Points on a hilly landscape, in no order, each with its height.
From any point a ball rolls to the lowest of the 2 points nearest to it. It stops when none of these is lower. Distance is the straight distance between rows; heights are no part of it.
J369: [-30  -8  24  16 -35   1 -18  11  18   5   3  24   3 -19 -12  24 -14   5
 -10  12   7   9 -20  -5  -6  24]  (h 44.1)
J18: [-12   7  10 -12  -8  32   6   3   5   3   2 -34  -4  -2  12 -31   1   2
   3  -2  -6   2 -17  20 -11 -14]  (h 18.3)
J179: [  6  -2  -4  19  -3  17  -1  26   4  12  14   4  11 -18 -30  25 -11  -4
  11  -5 -19  15  -1  11  -1  29]  (h 38.9)
J50: [ -9  18 -10  21 -15   1   6 -18 -13 -15   4  -8 -13  21  12 -12   7  -8
   2  10 -28  -1 -21 -17  -5 -30]  (h 69.0)
J608: [ -9  -3  22   2 -15  25  -2  -9   0   1  14 -21 -11  -4   1 -16  18 -11
  -4  -4  -6 -11 -27  10  14 -21]  (h 27.1)
J712: [ -6  -2  11 -41  12  24   7 -16  21  20  15 -34  -4  10  21 -26  -5  18
  10  -5   8   9 -10   0   6   3]  (h 42.9)
J230: [ 13  17 -26  -7  17  -7  30  -6  10 -32 -37   2  -9  13  14  -6  -2 -25
   1  10 -13   4  -9 -11  -4 -16]  (h 20.6)
J722: [  1 -10  24  -7   3  -2   6 -12   1  -1   0 -21 -11  21  20 -33  10 -14
   1 -13  -6  -6   1  28  -1 -20]  (h 50.6)
J139: [ -6  -3  12 -35  18  12  18  -1  25  -2 -25 -20  15   6  28 -26   2  29
   4   1  24   0  22  20 -16  -3]  (h 41.9)
J183: [-18 -13  17  -7 -19  22 -15 -13   3  11  22 -22 -11  -6  -9   0  -1  -4
  -3  -9  11 -16 -26   2  25  -6]  (h 32.7)
J596: [ 11 -19  15  -2  11 -20   6  -4   6   5   8  19  -4   2 -19 -12  -5  -4
  -4  -5  35   6   3  37   9  19]  (h 24.2)
J778: [ 12   9 -10  17   3 -47  -8   9 -17  -3   8  35  -2  -4  -5  -2   4  15
   4 -13 -15   6   3  -3 -11  -5]  (h 60.6)
J177: [  3   6  -4  25 -10   9 -13  18  -3  13  27  18   8 -40 -27  42  16  10
  -8 -11 -22 -21 -14  -6  19  22]  (h 57.9)
J636: [-22 -12  -3 -21  11  27  -5 -11  10   9 -20 -39   2  23  28 -10   4  18
  -8  -3  24   3  28  -4 -14   9]  (h 49.0)
J35: [  8  32 -12  14 -14  -9  -7  20 -19  -6  22  28   4 -12   4  31  17   4
 -14  26 -11 -32   6 -38   7 -10]  (h 44.4)
J154: [  5   0  14 -15  22  37  21  19  27 -21 -30 -22   6 -10   6   2  12 -15
   5  22   3 -10  31   8 -11  -7]  (h 74.7)
J38: [-16  -2   0   7 -16 -16  -5   7   3  -8 -21   5   1  -4  -5   2 -29   5
  11 -12  -9  19 -19  -4 -18   2]  (h 63.0)
J624: [-21  -5 -20 -12 -15  18   4  -3  12   8  -7 -42   2  11  18   4 -19   6
  21  -8 -16   4  -3  -4 -20  -4]  (h 18.8)
J942: [ 10   5  18  -8   9   1  27   5  10 -21 -21   3  -8   4  17 -21   1 -32
   8  -1  -8 -13  -5  11  -6 -22]  (h 46.5)
J407: [ 36  37 -24  -2  29 -21  15  18  -4 -22  -1  16 -14   8  11   0   5 -23
   2   1 -26  -7  21   0  -7  -7]  (h 23.9)
J546: [-13  10 -19  28 -20 -24  -7   5  -5  -9   9  29   4  -5 -10  32 -15  11
   8  17 -23  -4 -11 -37  -3   0]  (h 23.7)
J98: [ -5 -21   1  -9  -3 -18  13 -26  11  -2 -14  14   5   2  14 -26  21  10
   0   2  15   8 -20  -1  -3 -18]  (h 15.6)
J120: [ -3 -13   2 -23   4   9   3 -23  14   7  -3   5  11   1 -10 -18 -15  15
   6   6  35  26 -10   8   3  16]  (h 14.6)
J235: [-28 -21   6  11 -23  15 -21  -3  20  11  14  18  10 -18 -16  15 -33   1
   2   7  -2  10 -21   5  -7  36]  (h 38.4)
J782: [-20  -7  15  -9 -25   0 -10  -8   5   5   4  -7  -2   5  17  -4 -14   4
  11 -14  -6  -5 -29 -20   2 -16]  (h 55.9)
J709: [ -2 -18  17   6 -20 -23 -19 -13  -4   6   2  18   2   8  -2  22   6   5
 -16  12  31  -5   6 -21  17   2]  (h 35.1)
J72: [  6  -6  11 -22  21  -7  11 -13   8   5  -1  -9  -9  11 -13 -15 -19  -4
   1  -5  47   3  18  40   5  18]  (h 32.6)
J162: [-21 -14  -3  -4 -22  -3 -13  -9   8   3   0  -5   0   2  -2   5 -26   7
  15  -8  -6  10 -24 -13  -5  -1]  (h 59.0)
J209: [ 27  14  -5  -1  24  -5  25  16   0 -23 -12   8 -12  -1   8 -13   9 -37
  -4   6 -20 -16  22  17  -9 -14]  (h 38.1)
J550: [ 16  11  10  15   0 -36 -20  16 -14   8  24  41   3 -14  -9   9  15  16
   0 -11  -7  -5   5  -8   2   2]  (h 55.1)
J694: [-16  -5 -10 -31  15   1   0 -17  10  11 -22 -29  -1  16  11  -7 -20  16
  -4 -10  34  16  19   5 -11  20]  (h 45.6)
J187: [ 29  15 -10   5  22   4   1  29 -11  -1   0  -2   4   0   3  16  15 -10
  11  -7 -24   2  33  -6  -9   0]  (h 24.6)
J412: [ -5 -14  -9  -1  14 -10   8   1  -1  -3 -32 -22  -2  18  20 -16   9   9
  -7  -7   8   5  30  15 -24  -7]  (h 47.8)
J827: [ 25  21  -6  11  11   8  -1  23 -14   3  18  19  11 -10  -9  19   8  -8
  21  -7 -32  -2   3 -16   5   5]  (h 38.7)
J944: [-17 -12  17   1 -18  -8 -23 -18   5  13  11  22  -5   0 -15  24 -18  -4
 -16   9  35   4  -6 -16  16  28]  (h 30.3)
J767: [  2  21  -5  22 -14  -5  -6  18 -29  -8  10  23  -4  -8  -3  -3  -7  -7
  -2  -2 -19 -12 -11 -14  -2 -14]  (h 66.4)
J304: [-17   2   9  21 -35 -17 -15  16   3  -1   0  29   3 -20  -6  32   0   6
 -19  20   3   2  -8 -18 -13   8]  (h 44.3)
J835: [  4  -7   9  13 -18 -26 -24   0 -19   8  13  15   6  -1   0  27  14  19
 -18  21  12 -13  23 -28  13  -5]  (h 39.6)
J129: [  4  -4  -4  -8  18  17  -6   8  -3  10   0 -11   5  -8 -25  -3 -17  10
 -11   3  28  19  25  31  -3  33]  (h 48.3)
J604: [  9  27 -23  10  -9  11  10  16 -15 -19   3  12 -10  -2  -1  -6  -7 -22
  -5   6 -15  -3 -20  -5  -7 -11]  (h 60.3)
J256: [ 22  40 -21  10   4  -3   5   6 -17 -23  19  28 -17   5   8  -7  12 -21
 -14  14 -19 -22 -10 -19  12 -16]  (h 51.3)
J296: [-11  18 -17  23 -31 -15 -10  14 -14  -8  11  29   5 -13   2  34  -4   8
 -12  24 -11 -18  -3 -39  -7  -3]  (h 35.0)
J892: [-22   0   6 -17  -5   8  -7 -32  10  16  13  18  -5  -4 -16  12 -31 -11
  -5   4  41   7 -18 -10  10  35]  (h 25.5)
J19: [ -9 -12  19   4  -3  29  -4  10   2   8  -3 -11   8 -21 -25   3 -17   0
   0 -13   8   0 -20  23  19  24]  (h 23.6)
J432: [ -7  -3  -8 -11   6 -20  28 -21  16 -10 -28   4   3   4  20 -31  18   4
   3  -5  -3   4 -25   8 -14 -25]  (h 22.0)
J143: [ 12   1   1   4  14   6 -14  23  -5  17  12   3   5 -20 -29   6  -8   8
  -5  -9   2  24  15  25  -4  39]  (h 47.3)
J586: [ 19 -15  18   5  13  18  10   1   4  -5   2   4   2 -23 -18  -8  28 -14
  -3   4   0  -9  -8  18  23  -9]  (h 67.7)
J264: [ -2 -18  -8   4  -6   9 -12 -24 -10   7  20 -21  -6  20  -9   2  -6  -7
  12   1  -5   7  -2  -8  15  -7]  (h 59.2)
J481: [  9  32  -7  16  -6   3 -11  24  -3   4  34  27   9 -27 -18  39  12   3
  10  -7 -28 -22 -12 -17   9  13]  (h 50.9)
J197: [  5 -23  19   0 -10  14  -3 -11   6   5   9   9   5 -12  -9   3  30  -5
 -14  14  27 -10 -11  -2  21  -7]  (h 70.8)
J975: [  2  14 -14   2  -2 -16  25  -5  11 -26 -30  16  -3   9   9  10  -6 -15
   9   2  -6   0 -29 -26   2 -17]  (h 31.4)
J465: [  7 -16 -10  -5  13   5   1   7  -4   3 -12 -15   4   6  -3 -12   1   8
  -4   0  18  20  28  20 -15   7]  (h 42.7)
J837: [-11  -9  19 -33  -4  24  -3 -13  22  18  24 -18  -5  -3   1  -5  -9   5
  13  -7  19  -3 -27  -4  21   4]  (h 37.9)
J953: [ -9 -10   7  -3   1 -15 -16  -7   2  10  -7   7  -3   7 -17   1 -35   3
   0  -9  17  29  -1   8  -2  33]  (h 22.9)
J948: [  3   8   6  13   6  12   6  -4 -10  -8  -4 -30  -9  25  16 -19  14 -17
  -3   2 -25   2  13  12 -12 -20]  (h 55.8)
J654: [-19 -10   2 -11  12   3   3   3   9  -2 -39 -31  -1  20  32  -4   8  12
  -6 -14  13  -3  29  -5 -21  -7]  (h 51.2)
J967: [ -1   6   8 -32  15   9  28   0  31  -9 -29 -21   6   0  26 -24   7  12
  16   5   2   2  -2   7 -15 -17]  (h 35.9)
J895: [-17   3  -9 -14  -9  37  10   7  10   1  -7 -41   3   3  15 -10  -4   6
  10   5  -8   4  -3   9 -23  -9]  (h 9.0)
J857: [ -5  -4  12 -20  17  37  10  -3  10   2 -17 -27  15  11  23 -29  13  14
  -8  10  20   1  29  21 -13   1]  (h 45.9)
J297: [ -1 -19  15  -2 -12   5 -13 -14  -4  11  13   9   2 -18 -17   5  21   0
 -32  10  41 -15  -4   9  24   7]  (h 72.4)
J61: [ 10 -16  -1   2   8  -9  -9 -25 -14   4   9 -16 -13  26  -4 -19   2  -7
   1  -5   5  14  11   7  10  -9]  (h 55.4)
J175: [ -4   5   9  14 -17 -21 -39  10 -18  16  26  20   9 -18  -8  38   6  24
 -22  17  -2 -15  21 -22  10  15]  (h 44.5)
J272: [-10   4 -23  -8  -4  11  23   3  13  -9 -30 -21   8  10  15  14 -15  -6
  21  -2 -16   7  -9 -15 -17  -7]  (h 29.1)
J48: [ -2   1   2  19 -13  -9 -20  18 -19   3   7  16   1  -9 -14   6 -20   0
   4  -8 -18   8  -5  -4  -5   4]  (h 68.3)
J570: [-12   3   8 -27   4  19   0 -29  11  13   8  12   2  -8 -16  -9 -29   2
  -1   7  46  12 -14   7   9  32]  (h 20.9)
J466: [ -2  22 -24  15   5  -1  13 -10 -12 -21 -13 -27 -11  29  14  -3   1 -12
   7   6 -36   2   2 -13  -7 -25]  (h 62.9)
J409: [ -5   4  17 -10 -11   4   9   2   5  -6 -12  -5  -5   6  22 -16  -4 -11
  14 -11  -6  -5 -27  -9  -3 -24]  (h 52.1)
J663: [  7  -6  -9   6  13 -35  20   6  -2 -14 -30  -3  -5  14  10  -7   1  -7
   7 -11  -9   4  15  14 -15 -17]  (h 54.1)
J205: [  9 -14  11  11   0 -13 -13 -18 -18   5  24   2 -15  14  -7 -20  15  -7
 -11  -5   6  -6   4  14  18 -14]  (h 58.7)
J321: [ 23  -3 -17  -3  23  -8  -9  16 -11   9   2  -6   2   2  -2   5  16   8
   2  -9  -7  19  41   4 -15   8]  (h 35.3)
J452: [  3 -15 -10  13   6 -51   2  -8 -12  -3 -19  15   4  12  -1  -9  -6  12
   4 -19  -5  10   3   8  -3  -7]  (h 60.1)
J713: [ 11  -3   3  17   2  18   1  15  -9   1  13   8   3 -35 -24  16  26  -2
  -9  -8 -11 -13 -16   3  24   7]  (h 63.2)
J146: [ -9 -13   3  13 -14  30  -1  14   6  10   6  -1  18 -16 -21  13 -24  -4
  10  -7  -9   6 -15  11   1  26]  (h 30.9)
J509: [  5 -15 -27   9   3  23  -2  -1 -10  12   7 -25  10  19   1  13   4  -4
  11   2 -20   9  32  -8  -9   6]  (h 70.2)
J909: [ 10  -7 -18  19  -2  18   1  -2 -14   6  17 -14   8  16  -4  11  -4 -10
  23   4 -35  -1  13 -14   5  -8]  (h 65.3)
J199: [  0 -16   5   8  -4 -27 -14   4   1   3   5  26  -6 -10 -22  -5  -8   9
  -8  -1  18  22  -6  13  -6  15]  (h 14.2)
J566: [ -7   4 -24   6 -13  -3  20  -5  12 -15 -21   6   8   7   3  17 -13  -8
  21   0 -15   7 -28 -26  -5 -10]  (h 38.5)
J939: [ 31  29 -37  -7  32 -16  21   1   2 -33 -22  15 -12  17  14  -1  -2 -28
  -8  13 -23  -2   9 -14   3  -3]  (h 5.2)
J380: [ -9   5  -1 -27  18 -20  31 -13  26  -1 -35 -13   4   5  34 -23  10  10
   8 -17 -10   2 -20   2  -7 -22]  (h 28.4)
J655: [ 30  42 -17   5  22 -24   8  12 -18 -13  20  18 -15   5   8 -11  18 -11
   5  -4 -31 -15  10   0  -4 -18]  (h 38.3)
J531: [  7  14  14  24  -7 -21 -19  13 -30   1  26  14  -5 -15  -5   6  29   7
 -20   1  -8 -39  10  -3  20 -20]  (h 57.7)
J351: [ -3 -20  -4 -15   4   3   6 -25   2   9 -16   3  14   8   6 -27  -1  12
   4  -4  18  25  -9   0  -1   5]  (h 8.8)
J276: [  9  -9  16  19  -7 -27 -21   2 -22   2  27  14 -13   0 -11  -3  15   2
 -14  -5   5 -22   8  10  19 -17]  (h 61.9)
J13: [ -9   4   4 -31  20   5   5  -9  21  -2 -14 -27  -6  11   0  -3 -20  23
  -3   5  57   6  33  26  -6  19]  (h 40.5)
J997: [  0  -9  26 -28  10   3   3 -14  11  11   2 -23 -10  15  21 -34  -1  -2
   5 -18  13  -3  -5  19   9  -6]  (h 47.2)
J629: [  1  -2  13  17 -10 -15 -30   9 -13  16  24  35   5 -19 -20  21   6  10
 -20  -1   7   0   3  -6  13  25]  (h 49.3)
J424: [  6  27   2  19 -10  -2 -13  18 -25   4  23   8   6 -25  -2  35  34   9
 -19  13 -17 -46  10 -22  23 -11]  (h 51.9)
J802: [ -2 -18 -35   4   0   3  -5 -11  -6  10   1 -13   9   7 -11   8 -12  10
  10   1 -13  27  11  -7 -14  11]  (h 74.4)
J476: [ 17  -8  20  -6  22  28  19   7  11 -11 -16 -16   5 -15  -6 -13  17 -19
   3   9  -5  -6  13  24   6  -9]  (h 71.2)

For each start below, name the point where the ball stops.
J276 -> J546
J604 -> J939
J636 -> J199
J466 -> J895
J713 -> J187
J48 -> J939
J837 -> J895
J857 -> J351

For each start below, name every point that the ball comes to, in order.
J629 -> J175 J835 J709 J944 J892 J570 J120 J351
J767 -> J604 J256 J655 J407 J939
J297 -> J709 J944 J892 J570 J120 J351
